Points, in no order, along strands that fork and pass close to each other.
(in the rows, 128 means zero)
Two points are linked if the straight distance between their rows is under 185. Some points are linked to none.
rupe: [148  95 134 198 163 116 102 109 145 173 168 115 105  82 138 130 144  87
 145 124  47 108 158 132 162 140  78  92 136 170 162  87  69 101 108 155
 129 126 167 117  66 149 186  88 166 104 145 146  55]
lezel: [126 109  96 104 160 126 147  90 123 176 136  87 171 103 132 100 126 104
 139 166  94 155 103 163 157  93 144 146 117 169 182  78 158 167 115 139
 155 114  88 150  93 107  94  95 117  91 151 120 112]
bog: [114 140 115  97  88 146 115 150 158 169 130  91 162 179 140 118 134 184
 121 169 150 200 119 151 110 147 127 110 145 137 144  78 108 164 167  91
 170 125  76 177 130 124 136 106 128 145 130 101 170]
Siro: [136 124 127 134 161 138 119  79  98 154 147  75 109 135 175 107 147 100
 133 106 132 104 134 128 139  82 136 111 146 132 189  98  94 120  81 153
  79 132 128 154  66 149 139 124 146 110 130 175 147]
Tatu: [161  96 139 156 127 104 114 102 189 172 165 145 143 126 100 146 137 139
 167  92 166 153 150 136 104 159 104 135 137 160 148  65  82 111 159  96
 121 108 180 153  81 152 203  63 167 155 128 155  99]
voro: [ 96 137 119 116 130 164 147  82 115 110 135  85  95 110 157  68 128  93
 136 129 121 142 108 113  79  41  92 182 120 169 189  47 157 139 137 182
 123 161 171 135 124  96 126 173 140  86 163 126 135]
Duv: [127 176 166 106 103  90 125 146 121 106 117 115 115 180 125 169 155 176
 130 117 185 120 130  71 125 170 138 127 127 132  83 151 103 114 154  87
  97 128 105 113 133 161 150 141 139 163  90 143 140]
lev: [123 178 103 112  86 102 125 127 129  75 104 153 183 181 125 150 122 145
 130 172 160 110 114 143 159 146 138 165 112 113  70 198 174 145 119 170
 119 125  98 183 174 113  81 150  46 117 101 122 113]
mem: [148 183 110 141 146 126  99 141 148 134 121 100 147 115 141  89 129 141
 100 170  98 127 121 158 213 203 136 147 113 124 128 151 129 198 135 161
 190  96  71 154 144 120  90  92  77 124 124 100  90]
nifor: [118 162 123 122 110 112 132 139 126  85 134 212 136 122 106 143 110 148
 156 161 101 109 139 135 126 136 101 186 141 148 131  83 144 124 167 159
 196 161 126 139 140  97 115 142 108 120 189 111  93]
pafum: [154 161 146 142  85 133 119  94 132 193 150  84 125 108 103 105 169 163
  99 171  99 127  92 106 170 164 118 151  88 137 184  76 105 106 143 135
 164  69 114 141 123 129 120  69 164 146 112 160 125]
zoniz: [109 119 137 115 140  96 163 120 160 155 171 182 114 113 131 140 108 109
 167 148  95 145 133 116 110 113 127 123 136 183 159  36 128 133 140 116
 158 147 111 148  82 108 162 122 159 124 170 114  84]
zabad: [151 128 125 168  42 127 133 137 185 176 118 145 145 106  81  99 141 181
 121 161 126 163  73 140 150 176 111 126  41 113 111  98 135 130 148 120
 152 100 190 111 149 114 105  59 124 158  70 122 105]
Zuk: [138 166 117 112  78 122 160 185  93 127 125 121 129 146 103 144 147 171
  88 158 139 135 111 124 133 156 132 113  94  78 109 166 109 121 127 122
 143  95  95 104 153 125 103  85 105 194 103 131 182]
kep: [151 127 150 203 134 144  64 111 174 171 135 122 120 119 111 107 133 100
 126 119  76 139 131 135 182 187  83 112 101 173 117 107 104 127 118 134
 150 124 203  91 119 141 167 103 145 124 116 135  49]
zuli: [148 142 101 134 145 124 125 104 142 134 128 113 156 130 128 117 103 109
  92 162 104 112 104 166 164 136 136 159  96 143 138 150 171 221 128 182
 158 113 109 157 174 100  79 137  65 110 143 112  85]
Mer: [105 161 121 128  90 123 129 122 107  60 118 181 123 149 150 154 126 136
 157 140 169  83 145 115 157 119 123 159 130 122  90 168 164 109 122 179
 107 157 144 163 159 115 104 160  72 113 128 140 127]
tif: [141  87 111 130 217 156  82 154 119 116 115 121 143 120 163 130 113 115
 151  93 100 119 190 143 114 129 141  95 181 118 135 197  90 113 112 143
  98 146 140  69 115 168 170 150 185  87 136 112 129]
mili: [108 162 161 163 108 155 156 119 167 117 101 120 133 134 118  60 123 140
  89 143 126 132 109  96 159 182 112 168  70 128 137 152 108 186 158 160
 133  98 139  82 207 110 114 147 143 107 123  84  88]
Vitu: [133 172 137 166  79 138 101 152 137 138 105 118 149 152 100 124 102 184
  78 125 175 138  69 117 160 172 118  90  89 105  88 163  94 126 146 115
 123 107 134 139 157 135 120  90 130 190  72 107 133]
Zipit: [168 116 128 134 214 136 137 121  92 110 118  82 162 119  91 126 127 136
  94  91 105 124 143 119  70 111 107 153 149 133 159 171 128 140 141 136
 100 115 162 108 172 146 155 140 179 121 160 123 104]
ler: [137  98 165 187  88 144 181 182 172 149 112 169 176 150 107  81 133 158
 115 143 148 136 125 131 131 183 100 128  59  97 108 181  80 106 164 124
  93  67 162  90 172 119 150 115 137 138 119  78 116]
fev: [162 106 130 147 145  93 123 100 177 181 145 145 131 115 128 131 142 106
 141 126  84 112 124 175 188 149 143 106 118 149 116 123 137 172 111 141
 150 133 141 170 102 138 142  95  83 107 124 124  50]
bama: [120 178 105 131  77 118 154 125 142 119  88 125 165 148 122 124  97 140
  93 160 140 132  70 156 173 154 120 160  77 103  94 173 157 180 146 163
 143  93 115 147 203 106  84 120  61 132 108  90 123]
golef: [ 93 177 108  87 166  74 137  99 168 104 139 173 136 161 167 149 122 134
 188 180 164 152 146 106 184 177 184 150 149 165 104 123 127 143 134  91
 123 122  51 129  65 135 140 122 153 132 128 129 138]
Nug: [106 146 124  74 163 124 205 140 125 131  99  84 122 134 100 134 151  94
 101  91 182 159 125  96  70  85 148 139 139 105 144 136 160 155 132  83
 101  90  96  74 157 145 112 168 157 119 136 113 173]
zuz: [117 127 137  95 134  85 153  89 137 133 178 157 137 173 188 173 141 152
 156 170 144 140 155 115 135 148 169 113 183 157 110 118 104 152 127  95
 113 103  25 185  94 122 166 143 153 130 133 146 152]
Bep: [135  87 132 139  93 132  98 106 162 187 170  98 113 128 161 107 172 161
 150 145 111 103  89 143 118 123 149 101 120 138 106  72 138 129 104 109
 112 177 169 205  95 146 124 116  95 117  81 154  96]
Zag: [138  99 148 118  98 130 159 118  94 174 150  68 117  98 113 109 153 133
 104 137  93 153 121 113  75  88  83 141 135 131 189  30 126 137 152 127
 155 111  95 148 104 114 138 109 141 107 172 142 112]
dov: [132 106 130  93 144 124 135 149 159 120 129 142 196 191 148 157  98 194
 138 124 197 151 170 156 104 114 150 105 170 139  95 149 106 152 154 100
 111 128  91 161 152 135 162 124 123 160 151 128 170]
tekit: [122 118 136 100 150 131 176  87 132 130 154 135 119 149 195 133 150 105
 144 157 121 117 164 119 112 109 140 131 191 147 139 121 114 195 123 134
 122 137  70 192 119 114 160 173 131  91 163 118 133]
Nore: [125  81 169 169 140 174 115  91 157 127 132 115 113 116 160  89 119 133
 137  96 148 115 152 115  82  98  96 136 128 128 135 112 120 120 154 164
  75 187 228 160 135 120 135 158 121 112 134 144 118]
Ved: [175 103 107 131 222 125 139 112 102 115 101 118 168  82  93 154 107  96
 100 106 109 123 169 186  83  66 126 141 155 112 156 181 146 144 118 145
 131 105 122 107 150 120 135 120 139 124 171 150 134]
sedo: [144  64 127 128 123 132 168 154 163 186 136  95 127  83  99 109 132 108
 108 100 100 155 116 137  71 136 115 105 131  93 130 111 139 182 147 108
 135 124 174 123 143 137 131 105 108 119 138  91  59]
Gon: [ 92 154 121  65 118 146 148 150  67 102 110 149 119 137 108 156 126 120
 125 131 149 171 148 121  72  67 136 134 162 126 125 101 159  98 140  78
 174 134  58 103 129 109 120 140 154 166 176 116 232]
kal: [101 215 102 142 155 127  39 117  76  70 136 124 135 141 167 133  86 149
 120 148 153  94 150 134 185 164 160 136 181 133  97 157 113 158 125 160
 153 137  76 183 115 131  80 137 120 133 123 127 110]
gune: [123 137  82  99 146 127 125 109 140 112 101 124 156 138 117 119 127 111
 156 157 139 160 127 136 169 115 147 147 119 145 149 104 168 143 118 119
 145 107 100 125 116 120  77 113 129 123 128 126 169]
bag: [144 122 128 138 199 115 123 132 126  72  96 150 117 120 120 127 132  94
 138 105  87  97 142 118 129 133 105 145 113 145 104 206 161 114 101 153
  84 158 174  69 169 155 138 175 130  79 130 112  74]
Rin: [ 99 156 132 114  92 160 118 150  82  93 119 141 116 103 105  91 118 117
 139 146  83 121 148 110 117 115 100 157 129 128 161  65 147 109 152 172
 195 157 134 101 152 110  82 150 133 115 177 117 113]
paba: [115  84 116 150 155 140 113 106 120 145 140 131  84  71 144 130 127  98
 170 106  74 127 143 132 126  86 107  96 132 147 184  73  89  64 108 153
 120 172 171  91  58 129 158  91 159  94 136 152 104]
bupu: [113 124 134 117 165  99 130 176  97  75 134 188 144 142 144 165 104 145
 147 138 112 100 169 125 122 131 151  95 193 130  83 185 115 116 127 114
 137 161  80 118 111 134 154 136 121 129 157 120 139]
Tose: [123 128 134 132 183 116 144  94 114  90 155 159  98 136 185 144 130 112
 141 132 112  70 159 112 129  96 143 129 171 138 128 158 103 147 108 167
 100 169 129 183 115 124 155 178 115 117 130 138 105]
Neniz: [138  79 135 133 101 120 197 145 173 191 145 113 113 119 119 130 172 118
  77 117 110 145  80 125 116 160 139  99  93  80 128 173 128 177 109 116
 106  86 171 135 159 116 130 123 121 126  92 104 118]
pid: [125 134 118 101 131 120  95 112 106 116 139 150 148 142 114 153 122 151
 162 123 133 133 123 110 144 130 143 113 123 142 129 112 137  74 127 106
 133 127 120 104  97 145 129 107 180 148 119 149 181]
Vuta: [123 152 161  85  88 113 142 169  95  62  95  91 115 166 121 158 162 167
 115 123 188 114 139  83  80  99 129 138 141  98  77 157 142 115 161 115
  68 172  94 105 175 147 125 185 109 123 103 119 170]
gem: [138 103 133 141  50 170 127 131 139 151 111  64 163 131 101  75 159 176
  97 162 134 152  86 131  90 149 123 129  84  93 126 148 157 136 150 147
 113 121 156 135 185 135  87 141 121 124  83 124 155]
Nupoz: [ 92 168 141 143 151 167 140 116  69  89  95 139 100 111 131 122  97  89
  92 110 136 106 146 110  78  44 116 124 153 126 120 130 147 121 126 163
 127 144 140 132 159  98 103 186 127 141 155 141 132]
sif: [153 135 115 169 169 125 113 128 191 185 118  98 142 124 109  98 157 104
 111 109  88 171  90 128 164 192 129 113  99 156 120 176 108 157 106 103
 135  84 167  60 136 150 162 105 180 123  90 107  49]
Fabe: [138  89 163 169 101 155  88 109 127 139 155 123 116 142 152 123 120 153
 125 103 161 116 124 114 109 105 136  98 129 125 107 113  88  88 143 128
  87 150 199 175 105 131 141 146 132 163 105 169 164]
Zik: [116 144 163 157 124 154 136  86 136 163 127  57 116 112 110  66 136 118
  77 128 116 138  90 111 134 132 117 160  97 135 171  95 141 188 136 158
 134  98 137 124 167 102 108 139 131 117 122 116 110]
Giva: [138 122 103 132 161 104 159 199 148 130 125 160 195 134 102 151 107 126
 116 134 123 165 109 175 138 160 144 105 102 105  98 214 115 125 127 115
 140  72 121  63 159 132 104  71 153 149 111  88 166]
derez: [151 120 172 181 119 161 116 112 157 155 151  34 135 101  99  52 128 162
 120 108 142 186 100  71  93 138  96 129 107 142 160  63 102 116 204 104
 134 132 181  95 110 123 123 129 172 138 126 118 107]
ziri: [133  95 110 127 198  67 167 164 148 132 141 173 174 117 130 150 119  88
 132 156 118 142 140 190 168 155 156 130 129 126 110 227 150 142 113 116
 126  64 103  88 110 137  90 106 139 121 124 112 146]
muso: [127 133 152 152 107 125 129 104 198 162 130 170 116 138 141 148 116 136
 152 124 158 121 129 160 168 162 129 100 112 142  86 117 141 156 118 124
 125 134 159 195 143 120 142 132  77 128 107 117  80]
gipoz: [162 147 118 116 124  95 172 138 167 134 137 165 161 162 127 131 163 160
 131 169 115 124 102 123 150 188 131 150 114 139 112 159 126 165 146 115
 117 112  98 139 154 135 131 121 108 114 106 116 120]
refuv: [111 143 163 122  84 125 157  90 197 208 174 114  81 131 151 121 161 109
 117 150 129 138  76  92 149 168 152 120  94 131 129  72 104 162 115  88
 120  94 121 176 137 102 126 132 138 124  84 113 103]
fomo: [125 122 119  77 133  68 177 125 132 119 165 212  88 129 101 168 126 117
 175 113 113 122 122 104  77  94 135 152 136 141 127  80 152  96 118  89
 138 154 107 122  83 136 180 129 118 128 154 153 126]
Zor: [108 155 131 106 142 147 132 131 108 132 118  56  94 132 114 101 148 103
  85  95 151 138 102  89 124 105 139 119 125 116 171 104 142 156 134 105
 116 108 109  82 138 142 106 151 146 137 121 130 148]
Nuku: [107 103 163  86  63 156 150 152 100 118 114 125 130 139 102 152 129 128
 122 122 151 181 129 112  46  65 103 122 152 106 111  86 144 120 146  97
 152 128 107 146 152 102 140 171 124 157 157 126 220]
dod: [121 156 135 162 157  96 177  67 139 156 177 144  89  97 157 135 105  81
 136  91 111 113 110 110 109  80 116 127 137 184 171  45  90 131 105 132
 117 135 138 158  61 102 192 128 152 131 164 120  84]
pog: [103 117  79  75 161 139 161 132 130  70  94 194 112 130 170 138 131 119
 190 146 133 120 175 128  85  73 129 156 180 131 121 142 156 100 121 143
 107 198 125 122 136 119 135 169 101  92 148 122 161]
gubel: [138  84  76 115 203 114 120 114 115 116 125 156 123  82 125 141 120  80
 171 100  57 128 129 155 121  89 127 125 135 142 176 130 158  79 105 138
 146 166 171  72  91 128 138  98 155  74 149 146 126]
sebu: [152 100 163 169  96 146 100 127 173 189 133  87 147 119 120  95 155 192
 123 122 147 151 153 113 111 172 100 128 129 119 154  61  69 130 187 100
 137 128 166 143 122 152 156  85 142 147 110 129 103]
Gegu: [104 140 143 112  78 124  77 169 102 112 152 168  91 121 137 168 136 131
 167  99 155 100 172 129 180 154 163  95 175  92 105  96 106  84  89 100
 154 160  74 131  92 152 121  99  88 145 119 158 152]
nises: [119 123 126 121 105 131 145  67 159 143 146 140 134 149 113 129 137 124
 155 125 174 131 114 112 102 104 119 174  90 156 147  72 163 125 138 122
  97 127 172 166 132 125 126 143 127 122 107 161 154]
kino: [144 110 110 115 177  73 161 117  86  94 157 195 132 131 149 176 105  97
 157 181  95  97 146 178 158  95 161 154 164 140 115 158 168 134 109 132
 147 102  77 165  89  97  95 133  89 139 156 181 142]
vav: [133  85 119 118 129 100 153  84 188 153 181 186 145 127 103 155 132 116
 173 105 165 122 137 166  85 115 130 143 111 157 147  92 143 127 116 123
  91 138 190 179 105 127 168 109 148 119 125 143 122]
muruv: [130 123 138 111  24 137 135 190 101 136 142 119  97 127  91 142 141 173
  98 148 134 152 118 102 111 140 120 113 122  84 112  87 118 125 150  90
 193 128  98 133 137 116 106 106  92 180 129 132 154]
zus: [143 139 121 142 163 172  57 105  73  95  73 108  73  68 108 126 127  78
 122  84  81  84 183 116 139 103  66 150 127  85 181 148 111  68 112 181
 152 175 159  56 142 124 119 111 119 105 140 192 114]
Guda: [138 127 123 164 183 144  44 160 103  88 111 132  92 108 155 120 110 101
 148 107  71  84 194 131 178 154 118  97 176 115 129 171  96 113 101 168
 131 169 134  98 127 153 138 158 131  98 130 133  98]
rudu: [109 140  98  94 151 118 126 115  48  85 141 151  87  96 179 159  83  91
 152 118 145 105 143 143 143  64 145  83 206 106 149  80 124  95  86  99
 150 162  45 148  27 105 142 103 102 156 176 163 157]
duvi: [110 160 147 133 116 120 132  77 169 136 141 144  96 150 131 131 123 106
 137 109 161 122  86 103 152 122 133 138  81 161  96  93 158 143 127 134
 109 162 180 177 140  91 128 169 108 138 106 113  96]
solot: [ 89 137 141 121  70 155 131 142  73 128 159  87  86 107 153 104 151  99
 111 159  85 136 119  83 117 125  99 152 153 128 179  49 119 133 129 150
 183 130  85 147 118 104 104 171 146 103 183 114 124]
Liso: [138 127 105  92 160  85 165 134 135 124 119 187 105 113  92 187 107 102
 144  61 159 129 158 131  85  93 146 116 175 111 106 124 146  94 106  66
 124 159 111 105  79 150 191 102 126 165 151 159 144]
terud: [154 167 125 149 178  72 153 152 133  69  91 180 154 148 102 147 119 114
 120 138 124 104 121 140 156 147 106 162  93 141  81 219 148 132 146 150
 103 106 111  75 182 141 137 141  89  96 129 114  85]
vadi: [163  99  81 117 155 130 143  84  85 169 129  68 158  96 168 118 140  98
 127 137 117 111 103 177 123  63 137 127 125 161 194 102 154 134  71 149
 100  97  89 169  70 126 117 100 123 103 152 168 137]
Lod: [ 74 148 123 113 116 104 141 126  88  73 131 216 124 151 157 176 103  88
 157 164 144 112 162 148 160 109 142 144 142 136  83 151 161 134 100 152
 154 116  95 168 147  96  92 168  94 128 163 145 151]
sav: [122 142 131 136 139 118  68  78 165 123 159 167 138 154 171 137 137 151
 179 151 129 117 150 103 161 174 162 131 128 175 128 123 105  89 116 122
  97 138 147 139  81 156 154 119 179 138  94 158 143]
nerul: [141 142 145 144 152 127 139 128 165 174 130  65 149 136 129 102 145 127
  63 111 119 139  83 108 116 182 153 109  94 109 116 202 103 195 136 110
  81  81 159 106 180 140 152 134 160 134  80  91  81]
Lonu: [ 91 107 119  76  82 155 107 144 103  72 121 152  93 150 164 123 142 121
 180 143 129 138 142 109 105  94 134 153 151 125 124 107 160 104 123 133
 127 192 140 131 119 133  93 197 120  84 132 114 187]
Verip: [104 131 154 154 125 162 148 154  71 100  77 143 147 115  92 110  96 116
  65 109 130 124 127 128 119 129 113 136  90 113  99 187 158 113 132 158
 129  93 141  62 208  97  93 144 149 142 143 104 126]
Noke: [114 136 169 153 104 192  53 138 115 110  98  39 119 106 111  38 131 162
 117 113 148 149 115  97 127 137 107 166 119 110 184  99 134 129 181 162
 137 166 156  77 169 126  74 158 145  93 118 128 124]
nad: [170  94 143 160 156 136 111 166 139 120  97 122 124 136 123 124 150 110
 111  82 112 105 157 127 129 159  98 105 115  88 106 224 128 141 102 132
  78 122 150  86 181 172 168 160 115 110 121 105  88]
ligo: [134  98 157 126  29 143 197 187 102 106 118 136 144 165 115 115 126 181
 103 178 134 108  89 125  84 140 108 139  70  86  84 189 112  93 143 139
  84 104 123 126 194 114 123 151  93 117 119  89 139]
fom: [151 129  89  97 173  45 149 143 158 127 146 194 148 155 147 160 123 131
 180 162 141 155 155 160 169 171 187 140 144 134  93 169 146 125 123  73
 141  94  54 107  75 138 117  92 118 123 134 138 144]
Zusuf: [175 126 113 156 172 114 129  94 206 189 127  88 162  97 112  92 159 114
 125 135 114 124 143 196 191 156 130 142 111 142 161 124 127 182 100 136
 136  95 132 134 110 145 137  74 123  97 118 126 100]
tato: [138  94 142 147 147 143 110 106 110 165 147 106 115 134 150 163 117 104
 136  56 164 109 148 143 111  69 142  72 157 123 124 105  86 109  99  99
  88 136 155 158  73 149 159 109 125 162 115 167 158]
lamo: [ 89 110  79  89  84 152  91 106 117  91 171 127  96 143 195 109 146 129
 173 164 114 131 118 125 118 102 145 115 174 154 160  74 123 121 100 165
 125 192 128 182  63 125 129 158 118  95 111 127 183]
dulin: [120 186  83 156 186 131  32 104  77  55 133 116  97 120 163 132 103 116
 126 108 119  76 155 115 188 145 143 133 170 129 124 164  99 112  97 184
 124 175 130 136 109 146 110 151 121 142 120 136 123]
binet: [143 193 124 128 108 140  73 123 141 164 109  65 111 116 118  92 171 146
 116 138 108 125  90 124 190 177 143 120 116 147 156 108 113 120 124 126
 151 100 107 129 114 168  99 103 146 134  80 142 113]
sof: [113 113 123 158 158 154 151 116 141 100  81 140 131 120 116 107 101 107
 123  86 157 123 143 143  59  52 107 153 124 126 130 127 169 129 141 171
 104 167 206 132 166 112 124 177 119 118 157 110 120]
Kol: [123 109 140 119 123 129 122  85 179 212 176  97 118 135 168 132 128 121
 140 133 143 149  98 132 120 117 173 102 143 159 134  68 114 164 107  91
 115 118 144 205  88 120 157 106 139 121 101 124  93]
risa: [143 126 133  99  79 112 109 172 111 147 143 126  84 119 110 156 143 156
 142 118  97 137 129 116 158 158 135  86 150 105 125  89 109 107 130  89
 189 158  97 128  87 168 134  91  99 150 128 149 107]
Kudab: [135 181 130 133 141  84 142 144 104  90 150 178 115 131  92 168 112 121
 122 118 112 105 131  99 155 158 101 149 131 140 115 123 128 126 153 121
 178 137 111 127 122 120 134 123 115 153 159 151  86]
ruz: [126 141 133 115 165 138 187 121 145 122 113 132 171 137 104 132 131 125
 117  96 174 140 148 123  87 128 142 161 116 132 133 173 141 169 151 119
  98 108 131 111 169 134 144 146 165 116 132 104 135]
Guv: [111  72 172 154  36 179  96 129 121 151 125 102 130 132 143 108 137 163
 130 154 153 143 132 139 107 116 115 113 106 107 113 100 130 108 136 144
 117 140 173 164 136 113  98 151 122 125 112 139 180]
Buzip: [191 111 111 158 182 116 134 180 121 110 108  99 169 128  88 150 113 125
  80  90  91 123 141 158  70 149 106 124 141 119 110 240 113 154 122 134
  95 101 157  93 191 148 175 140 139 129 140  92  65]
sug: [151  80 157 109  69 121 192 147 124 132 133 136 134 142  85 162 152 149
 100 140 153 118 101 110  66 123 102 137  82  93  99 151 138  80 147 119
 101 115 164 126 184 128 130 144 118 140 125 155 153]
muto: [115 103 105  94 158 112 123 144 106 107 128 201 132 117 113 182 112 104
 176 103  97 119 147 125 107 117 147 114 133 134 122 153 149  50 124 108
 104 147 161  61  95 134 140 122 193 116 117 145 166]
Tisi: [101 114 152 112 122 140 109 134  71 109 103 157  89 104 127 165 135 101
 122 109 144  79 184 135 164 112 132 106 147  83 111 165 131  95  80 136
 136 142 104 137 122 143 111 139  78 150 123 171 160]
Mit: [112 142 159 182  84 149 142 138 139 112  88 145 148 149  97 100 118 124
 105 135 144 125  97 116 151 173 110 135  51 122 100 188 142 101 144 138
  87  83 170  72 187 119 103 136 148 124 110 103 113]
Gufo: [124 138 139 139   5 139 137 174 163 145 119 157 126 145 114 109 118 185
 122 158 165 168  42 123 120 174 125 111  55 100  87 135 126 105 155  96
 128 110 158 132 148  94 110 103 109 173  78  97 164]
Keti: [171  68 124 123 144 141 143 175 162 160 102 111 133  93  84 145 145 136
 128  68 130 142 162 145  69 118 111 112 147  91 139 125 132 129 134  84
 116 164 180  98 125 163 189 100 122 113 144 110  89]
Nir: [112 108 131 133 151 124 105 164 129 119 110 127 153 156 152 139 107 153
 116 121 139 134 135 143 135 138 171  83 153 130  75 189 115 138 135 121
  99 132 114 143 146 146 124 148 139 138 111  89 131]
keza: [159  81 174 180  84 149 145 129 177 159 137 134 164 131 107 102 154 168
 110 149 124 127 147 122 125 200  91 153  77 121 141 134  95  93 160 113
 121  82 173 112 149 143 158 100 174 128 130 141 112]
kot: [104 163  98  93  77 121 113 183 153 155 135 163 150 171 141 141 104 178
 130 174 141 186  82 149 147 179 162  92 139 117  99 111 109 155 143  88
 195 106  66 149 119  96  97  88 114 169 121  96 162]
nevi: [ 91 166 131  60 130 120 122 175  65  66  77  97 102 142 110 168 134 139
 104 100 189 124 159 103  78  72 141 120 155  96  69 141 151 100 129  87
 117 152  75  73 142 131 101 160 133 153 121 115 221]
gegim: [ 81 156  98 130 171 142 177  81 107 122 132 151  84 100 171 110  93  65
 129 110 123 143 124 127  93  34 104 151 144 181 172  60 126 115 114 168
 128 142 146 146  95  81 149 161 164 133 168  99 132]
rigi: [120  81 169  97  23 167 134 166  87 113 129 135 151 148 105 139 157 161
 131 163 153 143 123 105  80 107  94 151 106 112 106 126 144  73 145 123
 128 122 139 116 159 100 117 150 130 145 145 144 220]
kobom: [148 102  90 116 189  99 156  97 118 114 128 166 179 121 127 158 103  99
 155 133 117 118 152 189 118  66 132 163 147 144 133 157 193 163 104 147
 137 115 135 168 119 105 123 128  95 132 166 144 125]
fuges: [180  90 105 124 179 132  90 127 119 125 105  96 132  99 112 103 155 121
 112 127  41 103 119 135 138 155 107 163 112 129 149 173 158 133 109 163
 129 159 160  74 158 157 122 129 113  75 130 152  71]
lelu: [ 93 128  81  80  84 119 102 120  77 101 176 136  96 131 188 165 126 119
 194 146 124 124  97 126 123  91 164 102 197 132 151  73 119  90  64 117
 135 157  54 177  35 127 138 127 107 121 144 146 184]
nav: [114 126  91  86 187 113 142 114  95 103  94 164  78  91 138 177 101  91
 163  72 173  90 180 154 117  37 147 116 192  92 139 121 123  78  91  92
 135 164  82 104  65 129 167 114 107 142 148 172 195]
Bava: [ 89 162 149 141 105 152  67 133 109 135 138  93  89 129 141 108 112 117
 120 109 126 116 105  89 181 148 154 105 137 135 138  69 110 114 116 134
 151 147 145 138  85 141  90 145 145 143 114 122 109]
Bevaf: [126 135 127 119 183 140 136  69 116 124 133  86 109  98 139  85 157  99
 141 112 114 103 144 114 145 103 114 174 136 155 194  90 125 129 129 172
 123 140 143 115 107 142 133 135 135  93 164 146 123]
bubik: [143 125 145 163 158 168  76 135 146 127 116  40 128 121  84  56 113 150
 100  91 127 165  85  85 103 140 103 126 111 122 154 131 130 126 162 118
 126 146 186  60 160 146 113 131 178 128 106 129 106]
nif: [157 145 122 143 230  98 145 103 155 124 140 121 123 129 133 137 133  75
 125  97 108 114 142 115 159 158 134 131 131 164 128 172 125 160 117 117
 120 110 119 115 102 142 169 120 161 110 139 118  86]
Taf: [139 119 114  96  95 157 117 123 112 160 132  64 127 144 136 110 155 165
 131 131 134 159 149 131 113 106 109 122 153 131 178  44 124 139 150 113
 155 137  61 153  76 145 134  99 115 126 145 145 157]
laban: [147 171  90 156 164 124  50 138 115 114 122 123 150 130 146 125  64 128
 131 147 116 106 160 174 214 166 137 120 158 138 142 131 117 155 127 141
 198 120  70 149  95 129  81  90 103 142 144 131 117]
Mal: [147 140 118 131  73 114 145 112 195 203 146 137 145 108 109  98 170 183
 130 203 100 147  87 150 150 179 126 150  71 132 151  74 132 155 137 136
 177  88 120 148 133 116 117  51 105 135  98 126 113]
fude: [123 120 146 153 154 160  90 103  47  99 102 125  94  95 122 142 109  85
  95  80 120  84 154 123 125  72 110 102 137 104 155 142 122  77  91 160
 124 133 166 101 151 117 111 148 137 140 126 175 152]
mir: [132 124 112 116 114 167  78 152 127 137 102  52 145 136 148  81 121 171
  91 140 118 153 102 137 119 151 163 102 140 107 123 151 121 170 131 132
 121 138 120 147 155 149  82 156 120 119  88  96 129]
vef: [ 93 133 180 139  41 145 123 156 134 152 157 116  75 133 152 126 138 114
 121 139 133 144  76  68 146 165 157 107 115 109  90 102 122 130 132 105
 125 122 137 149 130 120  88 167 125 134  85 117 116]
Noz: [124 111 152 137  61  97 168 174 117  92 114 143 160 182 112 154 109 181
  92 144 152 106  92 140 107 122 133 111  71 112  40 231  95  69 153 112
  47  82 122 133 159 122 151 132 102 138  68  72 121]
lis: [100 117 117 117 136 139 122 153 105 109  74 128 167 134 100 132  95 120
 104 130 151 127 129 172 160 117 146  98  93 106  95 196 155  99 111 132
 113  87 124  63 176 119  65 101 137 151  99 110 196]
zofu: [130 164 118 143 189  86 137 148 106  93 117 166 116 128 102 172  90 107
  93  96 141 118 157 125 147 138 108  94 157 124  90 154 126 134 132  97
 156 117  72  99 127 134 148 128 136 194 155 121 121]

A fork is a point with three links. Follow the links from the first point to the second and name the forks in between, in order.
Zusuf / ruz | sebu Mit
dod / ligo | Siro Fabe Guv rigi
Nore / Bava | fude
rupe / fude | pid Siro Fabe
solot / kep | Nir Guv Fabe Siro pid
Zag / fude | Nir Guv Fabe
Zipit / Tose | Mit
fom / Zusuf | Mit sebu

A fork is a point with three links, a tip a point with one. Leave the first point through the second and follow the links. Name the first fork or tip that comes.
binet / pafum | fude
Zuk / Vitu | Bep
dulin / kal | Zipit
muto / gubel | Keti
pog / Lonu | Siro
voro / gegim | pog
kino / Lod | tif
Keti / sedo | pid
Mit / Verip | Tose
kot / bog | Nir
